Each row is a point on a landscape with many peaks, with its height.
From any point a climber takes the steepest step (rise divided by distance) to one of its 6 nearest points. It stops when none of these is higher. Distance is the straight distance between rows; heights are no part of it.
j_279: 143 124 105 124 107 140 100 92 128 146 135 118 123 132 126 118 121 129 139 147 141 129 118 144 146 96 120 135 109 149 147 137 136 136 127 137 135 121 147 134 132 152 150 138 128 114 118 124 124 108 123 119 116  height 3.54
j_460: 80 140 135 110 117 130 132 148 172 138 98 98 118 146 134 88 101 72 122 156 148 182 156 105 81 142 87 163 122 82 111 123 113 126 107 104 121 93 87 147 107 139 130 56 137 106 94 88 126 111 176 159 95  height 2.46
j_158: 139 119 123 168 109 121 116 140 69 121 129 150 118 107 127 138 178 167 133 52 106 107 100 138 123 149 160 113 130 198 145 114 179 136 116 141 113 188 158 124 160 109 172 172 130 130 128 151 149 149 129 124 136  height 3.78
j_580: 185 140 144 107 185 138 88 103 140 139 141 126 200 101 186 146 108 175 98 153 128 147 153 113 174 77 125 100 165 84 148 128 81 89 123 155 115 96 139 129 81 107 88 141 95 207 140 129 76 113 174 111 134  height 3.06
j_84: 109 136 130 132 104 114 105 158 140 157 99 97 126 113 132 88 149 110 151 116 124 156 106 113 97 140 128 150 135 93 102 125 141 124 96 135 108 144 103 172 125 140 165 89 120 100 94 106 129 100 188 164 104  height 2.89
j_831: 145 137 163 122 188 121 113 126 135 120 134 140 155 129 147 129 102 135 104 136 122 147 154 133 127 124 114 103 176 99 116 124 112 98 152 120 120 84 116 140 103 125 91 127 118 183 139 132 110 145 178 135 150  height 3.44
j_565: 126 147 126 153 91 107 114 147 85 120 78 134 81 126 99 124 164 118 144 44 104 121 88 111 99 189 147 145 104 174 109 109 188 148 95 122 109 199 134 124 156 133 185 123 148 100 122 113 193 132 123 140 115  height 2.90
j_812: 174 129 173 80 193 135 162 118 149 116 161 157 135 160 126 177 94 155 104 188 142 91 168 116 200 106 104 73 151 107 124 166 69 97 166 132 184 92 122 132 128 125 60 164 104 199 166 143 96 129 113 100 182  height 2.35
j_836: 109 134 106 148 103 134 159 110 84 120 120 129 92 156 101 119 145 127 129 89 159 88 103 123 142 142 118 133 88 217 135 126 162 158 112 126 126 174 131 87 154 137 188 150 172 83 151 147 188 146 40 110 115  height 3.40
j_402: 193 127 150 122 105 113 93 105 113 133 154 140 66 148 112 152 140 141 119 67 106 117 97 119 130 95 152 110 114 141 112 129 141 133 121 151 182 168 179 164 136 170 114 166 119 125 111 101 171 85 107 142 180  height 3.52
j_209: 139 133 140 119 113 117 129 108 123 129 145 123 95 144 112 134 139 129 124 97 125 116 123 128 116 134 135 105 112 145 116 144 146 129 133 118 163 135 156 150 137 156 117 155 128 113 124 114 152 112 111 143 165  height 3.27
j_517: 110 135 166 106 135 68 175 170 136 91 138 135 93 182 80 144 110 83 111 96 83 94 132 117 90 191 148 106 132 89 55 150 149 149 139 110 168 143 131 155 147 133 79 119 151 124 123 101 142 142 117 134 184  height 1.22
j_347: 84 137 123 102 137 137 147 120 166 126 116 114 118 155 131 116 103 93 128 177 142 154 171 125 108 125 102 160 111 124 122 135 119 137 138 102 128 80 106 118 119 146 117 92 153 104 129 115 114 134 127 141 89  height 2.95
j_982: 144 138 166 121 128 101 128 133 132 122 129 120 108 153 97 125 119 97 104 94 84 145 134 116 92 150 125 119 137 87 77 128 133 122 116 122 149 125 117 174 115 139 103 104 126 126 101 96 146 90 169 157 170  height 1.49
j_104: 194 100 131 136 114 130 105 92 66 129 159 177 72 126 136 170 162 167 122 56 101 86 73 131 156 111 150 105 104 209 150 115 170 138 115 168 165 192 192 129 153 145 151 187 120 147 133 124 178 117 65 112 162  height 3.85
j_495: 130 120 154 158 200 104 156 173 129 100 112 125 177 73 157 110 136 152 106 102 102 155 134 146 101 136 171 115 189 98 136 95 138 97 128 140 68 103 119 135 90 86 124 122 125 199 142 155 97 156 190 177 114  height 4.17
j_520: 68 139 157 88 161 122 219 166 157 95 144 133 87 187 86 140 109 84 123 166 141 63 148 146 116 144 122 97 113 144 85 161 135 129 188 100 141 94 99 113 129 103 98 120 159 107 167 135 129 154 89 143 123  height 5.00
j_5: 160 125 156 147 123 86 93 161 122 130 123 138 142 121 124 122 138 129 97 55 63 160 107 116 70 143 162 103 153 90 88 116 131 129 102 127 134 156 134 172 120 128 114 117 133 135 86 115 122 96 218 172 157  height 2.73
j_964: 149 108 118 160 109 144 122 94 69 126 132 152 121 106 141 146 163 178 136 95 133 101 92 144 170 107 134 101 123 198 173 128 162 143 123 151 123 172 171 112 146 141 159 189 114 129 138 152 139 129 79 108 141  height 4.63
j_552: 165 125 104 150 80 141 81 87 88 142 116 120 68 120 103 131 142 133 158 84 122 105 52 110 145 120 134 162 101 175 137 108 144 129 93 154 148 197 150 108 141 179 179 127 114 101 118 112 189 88 70 93 111  height 2.99
j_689: 86 143 140 96 121 132 160 110 168 124 148 112 81 186 95 130 106 77 138 169 155 116 164 131 119 132 99 125 86 147 92 148 111 142 139 102 156 107 113 110 128 143 98 111 156 94 135 112 129 128 75 133 127  height 5.54
j_170: 151 110 121 152 92 86 68 157 93 177 138 122 171 47 152 130 183 173 157 89 104 123 60 142 126 115 178 128 148 139 134 106 134 122 76 164 93 202 152 155 131 123 152 147 85 125 94 143 127 116 174 146 125  height 4.38
j_616: 87 143 159 105 171 121 172 146 184 102 98 135 129 147 136 122 99 102 110 199 137 123 176 142 102 142 98 151 169 93 116 121 97 90 157 92 98 61 81 101 116 110 83 66 150 167 149 136 114 160 146 149 95  height 3.65
j_799: 71 120 90 135 141 153 146 145 165 110 84 113 147 107 157 100 125 122 144 184 155 164 146 157 126 118 114 157 143 108 172 112 139 131 148 103 60 62 108 82 118 94 145 75 147 131 158 152 105 161 122 138 48  height 3.48
j_379: 160 145 139 107 178 140 102 133 145 134 128 118 178 113 181 131 110 149 92 175 128 145 171 135 121 110 109 136 201 64 125 105 85 79 136 119 102 82 109 135 74 113 81 81 108 202 117 114 85 113 197 120 118  height 3.47
j_263: 124 112 127 173 178 115 176 156 97 82 115 147 170 65 176 118 152 186 164 71 120 126 131 116 146 130 171 91 134 149 186 115 149 123 140 131 81 130 142 111 136 55 149 199 120 166 164 192 109 187 139 157 115  height 2.83
j_477: 149 115 148 132 176 131 163 123 115 114 148 149 141 132 146 147 138 160 121 105 131 99 152 105 192 91 138 69 105 162 167 154 131 129 166 138 157 111 153 117 133 109 108 225 127 162 176 173 110 140 110 130 156  height 2.47
j_296: 152 121 158 127 172 97 150 157 114 106 149 142 144 139 128 130 122 132 94 95 82 135 142 131 101 135 150 95 158 112 103 121 134 111 137 133 129 120 133 158 129 116 93 145 129 167 132 144 108 147 175 166 173  height 2.92
j_536: 167 119 167 124 157 96 114 151 118 127 153 145 139 139 118 136 110 129 86 82 65 143 134 125 93 141 135 96 169 72 87 116 119 114 119 135 146 130 127 169 111 139 84 137 126 167 89 121 115 116 203 154 182  height 2.52
j_675: 167 128 169 110 177 113 117 125 133 115 159 149 141 141 135 143 92 141 83 145 115 128 164 128 138 124 120 96 173 102 103 135 88 102 141 137 161 96 116 146 114 126 65 149 110 188 126 128 114 141 170 139 189  height 3.01
j_776: 108 130 109 93 146 162 126 122 187 127 123 122 162 133 162 133 88 116 115 215 144 179 171 144 113 111 85 183 150 66 139 108 92 106 153 120 110 58 85 100 112 133 104 59 140 140 154 104 89 128 147 116 83  height 3.29
j_894: 131 139 178 98 153 88 174 155 137 87 147 133 106 185 87 133 104 93 107 140 98 92 151 130 106 178 124 103 146 91 54 150 107 121 142 114 178 101 107 160 137 127 78 111 132 140 116 116 123 141 131 130 185  height 1.45
j_955: 128 113 93 153 126 183 122 77 107 123 134 136 151 112 150 137 134 148 143 151 161 123 126 137 198 82 119 104 105 167 177 144 139 165 156 145 116 140 153 103 139 126 143 166 136 113 162 167 112 133 84 77 126  height 4.26
j_187: 89 121 129 157 161 133 170 148 139 95 93 130 141 116 148 92 124 125 134 155 146 116 157 149 129 144 126 124 147 131 153 133 136 115 171 106 74 71 123 113 124 96 140 129 150 146 166 159 103 160 131 164 83  height 5.09
j_631: 151 128 157 126 184 113 169 146 122 97 146 145 137 121 139 141 125 155 116 105 103 107 151 122 137 120 146 67 139 139 140 137 130 113 165 128 134 98 140 141 130 103 107 203 125 172 167 161 100 168 137 143 160  height 2.70
j_879: 111 124 113 95 139 153 141 81 184 124 148 133 130 164 115 148 96 98 141 199 162 138 188 141 150 90 87 149 105 127 137 144 93 141 167 136 156 87 124 101 126 141 101 115 154 99 149 117 100 125 82 100 105  height 2.22
j_601: 103 137 149 95 123 127 162 114 149 115 144 123 94 162 109 118 117 103 128 130 144 104 149 128 120 132 111 123 117 139 103 141 137 145 144 110 149 112 135 131 127 151 107 137 150 99 136 112 140 132 111 136 136  height 5.87
j_866: 127 123 81 127 62 158 87 111 120 193 123 90 138 100 148 124 128 114 163 144 143 156 90 115 125 107 134 171 99 122 157 119 114 137 89 126 124 163 123 127 134 148 172 106 87 87 100 112 133 72 124 98 86  height 2.98
j_15: 151 117 108 160 76 106 87 155 86 167 110 141 133 87 120 124 176 157 162 66 112 108 68 120 119 149 165 152 132 163 137 104 161 125 82 148 92 207 149 132 151 135 183 129 103 111 94 137 153 123 148 122 120  height 3.77
j_954: 130 111 142 126 165 95 184 142 117 81 146 147 122 141 121 127 142 143 129 102 113 81 149 129 128 141 143 71 117 143 130 153 157 129 179 120 137 112 140 132 129 98 108 194 146 159 163 164 132 166 123 146 156  height 3.28
j_560: 169 133 178 83 165 88 166 146 117 92 186 143 112 168 107 169 89 130 85 138 91 91 142 130 146 157 129 76 153 92 77 160 91 109 134 129 204 110 114 174 140 126 44 149 112 178 111 133 129 133 138 108 219  height 2.54
j_217: 136 130 137 79 117 138 123 83 178 135 148 110 95 171 106 148 77 96 111 178 153 158 180 127 140 117 73 157 96 92 90 136 57 117 126 116 197 80 101 137 119 162 81 93 131 99 109 77 117 72 106 120 135  height 2.10
j_767: 107 134 169 112 191 105 206 170 156 78 113 147 115 158 113 137 113 116 103 191 126 93 160 127 125 156 116 119 164 101 107 127 94 95 178 91 119 64 82 120 114 106 78 107 141 183 179 154 123 166 133 147 134  height 4.80
j_793: 115 146 103 152 76 112 104 175 100 148 76 126 124 102 129 94 161 122 154 79 114 131 77 98 92 181 149 159 124 138 118 109 170 141 78 128 93 195 120 137 142 129 182 88 113 107 100 117 170 126 169 157 101  height 3.35
j_685: 128 120 136 102 149 152 158 79 161 116 146 153 127 164 126 153 108 123 124 186 158 103 173 139 181 91 107 97 130 143 136 190 98 132 181 140 165 100 143 109 137 146 88 159 135 134 167 137 104 130 84 101 145  height 2.16
j_289: 109 151 111 131 100 151 135 103 124 130 125 106 72 166 89 132 131 85 133 109 164 128 110 119 140 136 114 158 58 181 110 116 140 160 109 111 148 176 130 97 129 156 164 115 160 73 138 98 191 127 46 109 100  height 2.72
j_505: 92 94 34 116 77 184 109 116 137 167 139 114 171 87 151 140 118 124 163 199 148 192 100 116 127 100 113 175 98 109 191 121 115 172 110 144 103 132 115 96 140 118 169 80 114 77 132 120 121 139 117 74 77  height 2.91
j_701: 79 166 175 97 126 105 187 165 185 85 121 105 57 193 46 135 105 55 110 119 123 120 143 105 94 189 124 130 94 93 44 153 119 147 129 102 181 136 69 144 117 122 86 73 127 86 109 83 146 131 96 157 150  height 0.18
j_772: 131 123 131 84 139 147 101 86 175 138 140 118 152 139 156 132 92 117 110 182 138 169 166 130 121 109 83 174 141 77 119 123 75 104 132 123 145 81 100 134 104 140 103 98 127 137 110 98 99 93 167 115 113  height 2.97
j_38: 135 128 124 159 164 111 108 145 111 129 115 125 187 70 161 117 148 181 140 118 128 135 112 141 121 112 167 103 151 112 155 117 126 113 114 151 74 127 133 132 110 86 147 150 98 159 128 166 92 152 177 148 118  height 4.50
j_384: 132 134 148 103 106 131 117 102 176 144 130 97 74 155 94 126 94 86 123 133 139 144 155 108 109 126 103 145 95 87 82 139 104 117 121 114 180 117 105 161 116 169 116 107 129 93 94 74 138 71 130 140 154  height 5.84
j_90: 84 137 119 115 146 158 159 120 154 104 122 129 131 137 136 113 110 119 154 183 156 124 182 133 138 117 93 124 124 132 147 141 116 134 176 118 103 78 129 92 125 117 120 132 151 118 155 146 116 159 96 124 94  height 2.60
j_366: 72 148 154 107 139 117 176 151 168 112 122 123 95 178 90 117 103 78 138 164 138 122 155 125 90 157 108 141 109 131 91 139 133 135 139 90 126 88 94 124 121 121 108 86 159 100 138 98 136 147 107 165 108  height 5.28
j_353: 93 123 104 141 118 155 184 110 112 92 130 127 115 152 110 137 137 124 136 125 182 83 143 144 170 114 112 110 92 205 163 148 144 158 156 121 116 146 135 83 137 131 157 171 166 81 174 174 159 151 55 87 116  height 2.88
j_979: 98 136 140 102 173 128 157 164 168 106 100 130 148 120 154 103 106 113 102 190 128 152 171 144 100 142 103 169 191 75 119 90 102 81 153 90 81 55 76 113 96 127 95 51 139 185 148 123 110 147 180 139 91  height 3.60
j_348: 94 149 64 173 81 134 104 170 110 179 101 115 140 98 115 108 137 114 165 133 151 136 59 93 130 165 128 205 96 177 150 101 148 138 60 126 90 196 92 90 157 136 224 80 109 67 100 132 166 133 107 110 66  height 3.21
j_247: 84 123 43 177 95 172 125 137 97 139 103 118 178 80 132 109 136 140 149 178 167 150 100 135 153 122 122 165 118 151 194 112 150 160 126 135 73 131 111 71 160 89 192 99 144 82 131 167 128 168 94 85 74  height 2.59
j_636: 107 127 111 90 96 143 98 128 163 175 126 91 135 123 161 107 105 90 137 152 147 191 133 99 97 123 103 184 98 65 135 112 96 116 112 119 136 106 91 134 100 136 149 68 97 96 89 86 105 51 169 122 90  height 2.40
j_531: 106 132 154 125 151 95 141 163 138 118 109 123 130 145 113 106 115 100 117 114 110 125 144 124 81 150 130 130 160 85 96 125 139 120 122 111 120 103 110 153 112 137 117 100 153 121 113 121 127 134 182 176 140  height 2.39
j_208: 144 108 171 146 165 87 152 171 128 116 136 144 150 147 121 122 125 108 93 78 55 153 139 127 73 168 148 113 191 72 75 109 118 108 111 111 128 119 122 161 111 113 85 101 149 154 107 130 123 124 199 166 168  height 2.65
j_339: 159 121 119 151 127 124 77 118 113 161 138 109 193 62 165 119 156 179 138 133 134 147 97 132 146 74 162 120 135 113 164 128 109 113 117 166 106 145 154 143 114 113 157 155 92 155 119 140 87 121 164 120 114  height 4.79
j_702: 108 140 100 134 70 150 93 146 125 165 104 82 100 106 122 101 129 83 166 108 151 166 90 92 106 156 122 180 71 134 134 105 126 129 68 112 127 186 93 108 126 155 193 81 91 81 99 106 155 94 123 127 70  height 3.00
j_21: 120 123 74 175 122 153 106 126 125 147 111 114 194 56 166 114 152 188 164 157 134 127 100 143 156 105 163 118 148 113 193 123 126 130 120 153 67 125 141 109 118 87 165 134 113 137 132 163 92 160 132 98 92  height 4.78
j_968: 132 121 72 137 101 179 125 64 98 145 130 117 96 132 107 158 129 95 130 138 180 139 83 132 166 97 119 177 66 202 166 116 125 162 101 136 155 178 133 84 153 172 184 115 147 73 141 132 174 115 16 49 97  height 2.64
j_431: 139 124 129 123 116 140 126 94 108 126 148 139 102 143 113 130 141 141 128 109 139 100 131 135 144 106 121 103 108 169 129 150 152 140 135 131 141 143 161 132 135 154 127 179 139 119 139 126 160 123 89 127 152  height 5.01
j_334: 90 127 88 160 103 156 122 126 99 130 97 123 142 121 117 92 142 124 144 143 161 133 109 125 125 147 117 162 115 165 162 120 157 157 106 119 88 138 122 105 137 119 183 109 157 88 114 143 152 154 111 118 69  height 2.93
j_721: 139 115 159 147 115 81 134 162 108 115 126 150 108 142 112 142 156 115 118 28 57 126 118 122 87 167 177 95 115 127 91 110 156 154 125 113 149 172 163 146 155 109 114 151 157 141 92 112 164 144 157 162 172  height 3.93
j_14: 125 136 94 161 87 133 98 129 98 158 97 110 118 108 115 117 146 137 164 99 136 128 66 119 139 144 138 176 108 166 141 105 161 135 78 137 115 192 132 108 152 149 189 118 113 99 118 133 168 122 96 114 103  height 3.39
j_870: 121 118 112 109 93 146 92 95 161 152 128 99 113 136 134 116 94 92 125 153 146 175 155 112 115 106 95 168 90 97 125 136 95 134 126 113 160 106 114 137 109 155 126 95 124 103 105 83 107 69 140 112 104  height 2.26
j_966: 151 122 161 124 207 128 148 167 133 104 132 144 156 96 157 146 101 144 82 133 89 148 152 134 103 157 132 114 213 72 96 85 88 77 138 106 95 102 107 150 78 109 69 101 121 217 144 141 108 144 203 156 163  height 3.90
j_303: 161 127 117 156 136 156 89 89 97 141 143 139 168 87 161 145 152 187 144 126 131 136 102 140 206 72 157 99 125 133 189 129 132 147 122 164 111 159 168 126 130 117 137 193 96 140 137 154 84 129 112 99 136  height 4.85
j_135: 109 127 110 161 127 154 143 127 92 118 124 131 146 103 142 106 140 145 152 132 165 109 127 141 149 126 126 112 125 160 177 131 164 140 143 128 77 121 148 104 138 104 155 152 146 120 156 170 118 158 111 122 101  height 3.34
j_418: 157 116 86 172 90 147 81 103 84 166 143 142 159 81 138 144 167 173 151 131 132 104 57 136 182 107 156 139 125 178 171 104 151 139 96 163 111 187 153 127 148 135 178 158 89 99 116 157 128 120 92 94 110  height 5.39
j_911: 143 120 135 137 123 122 125 121 96 126 145 144 121 113 126 128 158 163 127 82 118 117 123 136 139 125 152 86 124 161 141 133 157 136 139 135 133 152 167 135 145 133 136 187 128 140 136 154 133 138 117 139 156  height 3.84
j_591: 140 131 125 100 161 151 125 98 168 130 130 143 154 147 148 146 109 144 119 193 155 132 178 137 173 89 103 117 146 108 156 157 82 116 161 130 145 79 139 112 120 125 95 142 125 155 158 131 92 128 109 99 140  height 2.34
j_173: 166 128 160 114 108 93 123 116 124 121 153 148 74 157 91 160 123 124 99 73 91 102 112 128 126 127 148 101 126 123 101 145 142 149 133 130 194 139 163 154 137 156 86 160 125 129 117 92 165 97 100 145 188  height 3.62
j_51: 138 119 170 135 131 72 180 179 111 103 143 167 97 178 105 156 137 91 90 36 38 104 124 127 91 177 187 87 117 110 68 138 160 158 145 117 189 165 174 141 150 100 77 170 154 155 97 118 138 141 121 135 197  height 3.23
j_76: 125 126 107 111 123 152 101 98 143 151 126 115 165 124 152 116 107 131 133 173 144 148 147 144 128 93 117 155 140 103 148 137 115 132 135 141 123 97 135 132 125 135 127 117 123 121 132 114 86 111 152 115 103  height 3.26
j_350: 110 138 161 82 120 110 160 122 161 112 152 121 88 191 73 135 94 103 110 159 136 102 156 133 126 145 109 119 116 121 69 158 99 135 140 125 193 98 107 138 129 149 82 113 130 104 123 101 134 114 94 134 167  height 1.77
j_461: 124 124 129 131 152 151 123 117 141 123 117 136 134 136 149 115 121 135 133 160 152 118 165 137 153 106 115 104 132 131 156 146 125 125 167 127 115 82 140 118 132 123 115 154 146 137 162 149 107 153 108 116 115  height 3.02
j_678: 183 146 156 118 172 140 104 93 133 133 159 142 150 127 153 147 109 171 101 146 129 152 154 121 184 65 121 82 143 105 145 146 92 109 145 153 161 96 147 138 118 131 81 170 99 191 140 146 78 122 149 120 173  height 2.80
j_627: 141 107 109 150 109 125 152 111 70 100 142 155 91 142 120 145 162 145 130 61 138 71 106 128 162 142 130 92 98 207 154 135 168 148 132 144 127 167 160 103 140 127 162 191 142 117 161 150 171 144 49 112 149  height 4.06
j_916: 85 148 102 155 96 127 125 140 106 133 83 104 109 125 108 79 132 105 151 110 160 134 103 107 99 179 119 173 97 156 119 116 164 154 85 108 89 150 98 116 142 118 187 91 143 90 112 118 175 153 121 143 67  height 3.05
j_204: 95 101 74 87 127 173 107 81 161 133 132 111 170 114 160 143 109 131 146 208 147 192 153 142 141 90 93 159 121 94 180 131 99 155 146 135 120 91 113 106 125 127 131 97 134 113 152 114 93 134 114 92 74  height 3.04
j_50: 133 123 90 181 113 158 111 114 77 137 126 138 169 82 153 129 160 181 154 117 153 106 93 138 177 112 153 114 131 168 195 127 152 138 136 147 80 165 152 111 145 97 170 170 123 120 137 177 114 151 102 105 127  height 4.62
j_602: 121 140 106 129 130 144 103 119 140 145 115 111 157 105 157 105 121 134 141 159 151 148 128 151 114 103 129 139 143 102 152 132 136 129 132 130 104 95 130 130 121 118 140 117 133 125 121 132 105 134 159 124 106  height 3.41
j_903: 163 127 161 139 168 107 103 153 129 135 132 124 181 82 160 114 134 153 91 110 95 165 131 147 83 110 151 119 185 90 113 106 124 110 108 155 84 123 123 153 89 107 111 112 109 171 122 133 90 128 216 154 131  height 4.15
j_266: 152 124 116 141 78 111 81 123 124 171 117 106 120 88 122 114 158 142 145 81 120 141 81 131 111 123 149 145 129 122 127 112 141 106 92 144 111 174 137 159 132 161 163 122 95 105 91 112 146 82 167 139 123  height 3.22
j_465: 113 127 93 140 102 151 117 102 111 132 135 120 124 124 130 113 142 127 149 132 162 129 120 140 134 124 109 138 110 158 155 128 159 148 132 127 107 132 144 115 147 134 156 135 142 102 137 141 133 147 98 113 105  height 3.46
j_745: 174 135 151 115 128 128 92 108 133 143 150 128 129 135 137 125 117 138 98 125 107 145 137 133 138 100 127 103 144 100 118 134 120 123 128 135 154 106 142 155 125 156 103 150 101 142 109 109 106 101 159 134 169  height 2.87
j_212: 140 136 161 104 187 131 169 123 164 101 139 141 135 159 121 157 105 135 116 188 151 91 185 132 160 112 100 88 142 118 121 164 85 99 184 112 143 80 103 124 123 111 74 139 133 174 170 147 91 156 119 125 157  height 2.96
j_562: 91 127 93 137 117 146 114 137 151 130 96 108 169 103 164 98 124 123 156 169 156 154 130 159 111 118 120 161 155 101 158 114 135 129 127 122 72 80 113 120 109 114 142 93 132 121 139 127 96 142 151 126 69  height 3.51
j_354: 165 124 138 100 110 129 87 105 158 143 143 117 117 146 134 120 102 107 104 142 123 158 147 107 114 116 89 153 139 66 96 136 71 89 127 134 164 88 95 170 105 155 106 94 97 124 85 86 123 41 198 121 147  height 5.63
j_734: 134 126 153 110 143 114 155 113 144 123 154 140 116 159 116 143 113 122 114 151 130 104 150 136 158 120 123 96 124 133 113 164 120 127 173 131 167 96 127 133 131 144 97 162 133 135 142 130 116 134 104 129 176  height 2.36
j_274: 86 134 161 82 163 126 184 127 187 99 134 135 109 182 106 143 105 104 114 220 150 105 178 147 118 137 83 147 133 119 89 148 72 112 166 107 148 71 80 92 144 109 72 80 148 131 162 119 116 152 103 136 108  height 2.45
j_687: 141 124 152 82 118 132 136 95 164 124 160 129 100 166 97 157 96 101 112 180 147 115 164 138 147 105 100 119 113 129 89 168 87 126 142 129 204 92 127 131 137 158 71 129 126 112 118 96 122 93 89 106 163  height 2.17
j_114: 143 120 120 111 87 129 84 148 147 168 116 86 132 100 144 98 132 103 129 115 130 168 109 105 93 123 138 155 121 78 120 119 94 107 95 134 121 138 100 164 111 151 144 92 80 99 85 95 122 41 191 146 109  height 2.82
j_740: 155 110 87 166 69 126 59 156 112 210 126 126 165 67 151 132 166 158 174 135 116 106 36 103 143 125 156 172 124 155 171 101 121 120 62 157 98 198 120 107 151 147 203 119 61 89 97 144 162 101 111 81 109  height 5.06
j_819: 146 121 131 146 102 104 133 139 60 108 124 155 65 139 123 150 177 138 123 30 89 85 90 117 109 167 140 103 109 208 118 104 196 144 109 141 137 190 166 115 156 127 166 155 150 132 134 134 188 133 84 127 152  height 3.56
j_447: 159 127 131 121 135 128 81 119 130 154 135 118 170 103 158 121 124 141 108 145 125 149 133 141 114 94 126 131 168 77 119 121 102 101 115 152 125 104 117 156 92 136 113 113 100 153 97 104 89 85 198 126 131  height 3.67
j_12: 124 115 135 138 125 115 157 128 88 115 147 149 95 140 113 145 157 139 119 77 114 75 123 133 143 146 140 81 108 189 130 148 176 142 144 123 149 158 162 124 137 126 132 190 145 137 149 140 160 151 91 135 156  height 5.38
j_407: 104 122 110 159 160 131 142 153 126 100 100 128 170 91 157 107 144 164 141 119 141 130 130 144 124 134 156 119 156 113 163 118 155 120 137 122 66 108 131 126 122 92 141 125 119 156 143 166 100 171 155 156 96  height 4.00
j_887: 125 134 155 109 172 132 142 121 165 104 123 137 147 142 140 133 94 128 116 209 146 128 179 147 136 127 94 139 171 83 122 127 99 93 168 107 130 68 106 109 108 122 74 102 141 187 160 127 106 137 138 117 118  height 2.94
j_839: 96 152 94 146 92 137 126 126 91 124 91 115 76 142 100 102 143 106 136 90 162 126 98 101 123 165 108 177 81 187 115 106 170 147 80 122 117 193 116 88 136 147 187 102 158 90 136 131 197 143 68 118 95  height 3.03
j_455: 122 152 155 116 112 112 158 141 145 108 134 119 65 172 69 134 113 92 128 89 111 106 129 111 107 164 130 122 92 111 70 141 135 151 130 107 174 141 126 152 127 155 103 118 153 91 110 92 171 127 103 155 176  height 1.46
j_717: 116 140 137 106 110 152 127 71 159 125 142 93 51 161 70 144 107 73 129 127 161 126 141 121 133 117 103 155 57 160 106 138 110 147 110 107 189 159 131 127 116 168 121 112 136 74 118 84 162 94 48 122 125  height 1.94
j_821: 137 121 146 149 110 99 99 171 110 143 120 126 161 91 139 112 166 143 134 62 80 154 96 136 87 135 174 128 148 124 103 104 148 125 104 146 95 173 143 165 129 115 140 127 119 132 97 124 120 133 201 168 132  height 3.55
j_291: 104 136 91 131 87 152 103 140 132 153 98 104 139 127 132 93 123 97 152 148 161 165 116 128 106 134 118 177 106 124 134 119 141 134 95 111 110 124 116 123 125 122 176 100 128 89 105 113 128 127 147 132 75  height 3.17
j_346: 99 139 76 178 99 134 114 158 81 150 102 137 168 73 137 103 152 166 162 131 138 118 85 130 127 159 155 157 148 170 170 104 168 127 91 133 55 167 125 109 154 92 193 121 125 105 109 164 137 158 134 126 90  height 2.63
j_530: 140 124 81 162 109 151 75 115 116 172 140 125 216 45 172 138 170 202 168 158 128 131 84 127 196 78 166 109 132 122 192 124 112 143 96 163 95 166 153 125 122 91 171 164 71 132 118 162 90 135 125 89 117  height 5.03
j_185: 120 120 130 147 140 112 141 153 108 119 126 137 131 122 124 113 146 141 135 92 107 126 127 130 105 155 146 104 136 145 128 130 173 122 143 127 112 127 156 144 141 122 128 155 143 128 150 147 132 155 137 154 145  height 2.86
j_608: 143 118 145 173 91 99 106 180 71 141 93 154 113 103 126 156 197 154 142 12 62 128 70 120 89 185 169 130 143 194 127 92 173 147 100 144 100 213 159 124 167 83 172 146 136 141 93 136 158 144 147 138 139  height 3.32
j_88: 122 134 136 67 140 134 154 92 177 113 141 137 125 177 121 154 84 108 119 213 145 129 195 142 146 107 71 154 140 100 95 155 73 113 171 120 169 67 98 113 119 156 68 105 140 133 143 118 99 132 110 104 141  height 1.99
j_81: 156 120 154 134 106 88 142 145 98 105 142 160 71 160 97 157 151 111 111 34 57 100 113 113 101 149 175 90 105 143 103 128 161 154 131 125 186 179 189 153 151 126 112 161 155 138 114 102 174 126 96 139 186  height 6.11

Where does a climber stop that starts at each point below?
j_776 => j_601
j_812 => j_601
j_88 => j_601
j_348 => j_418
j_560 => j_418
j_536 => j_418
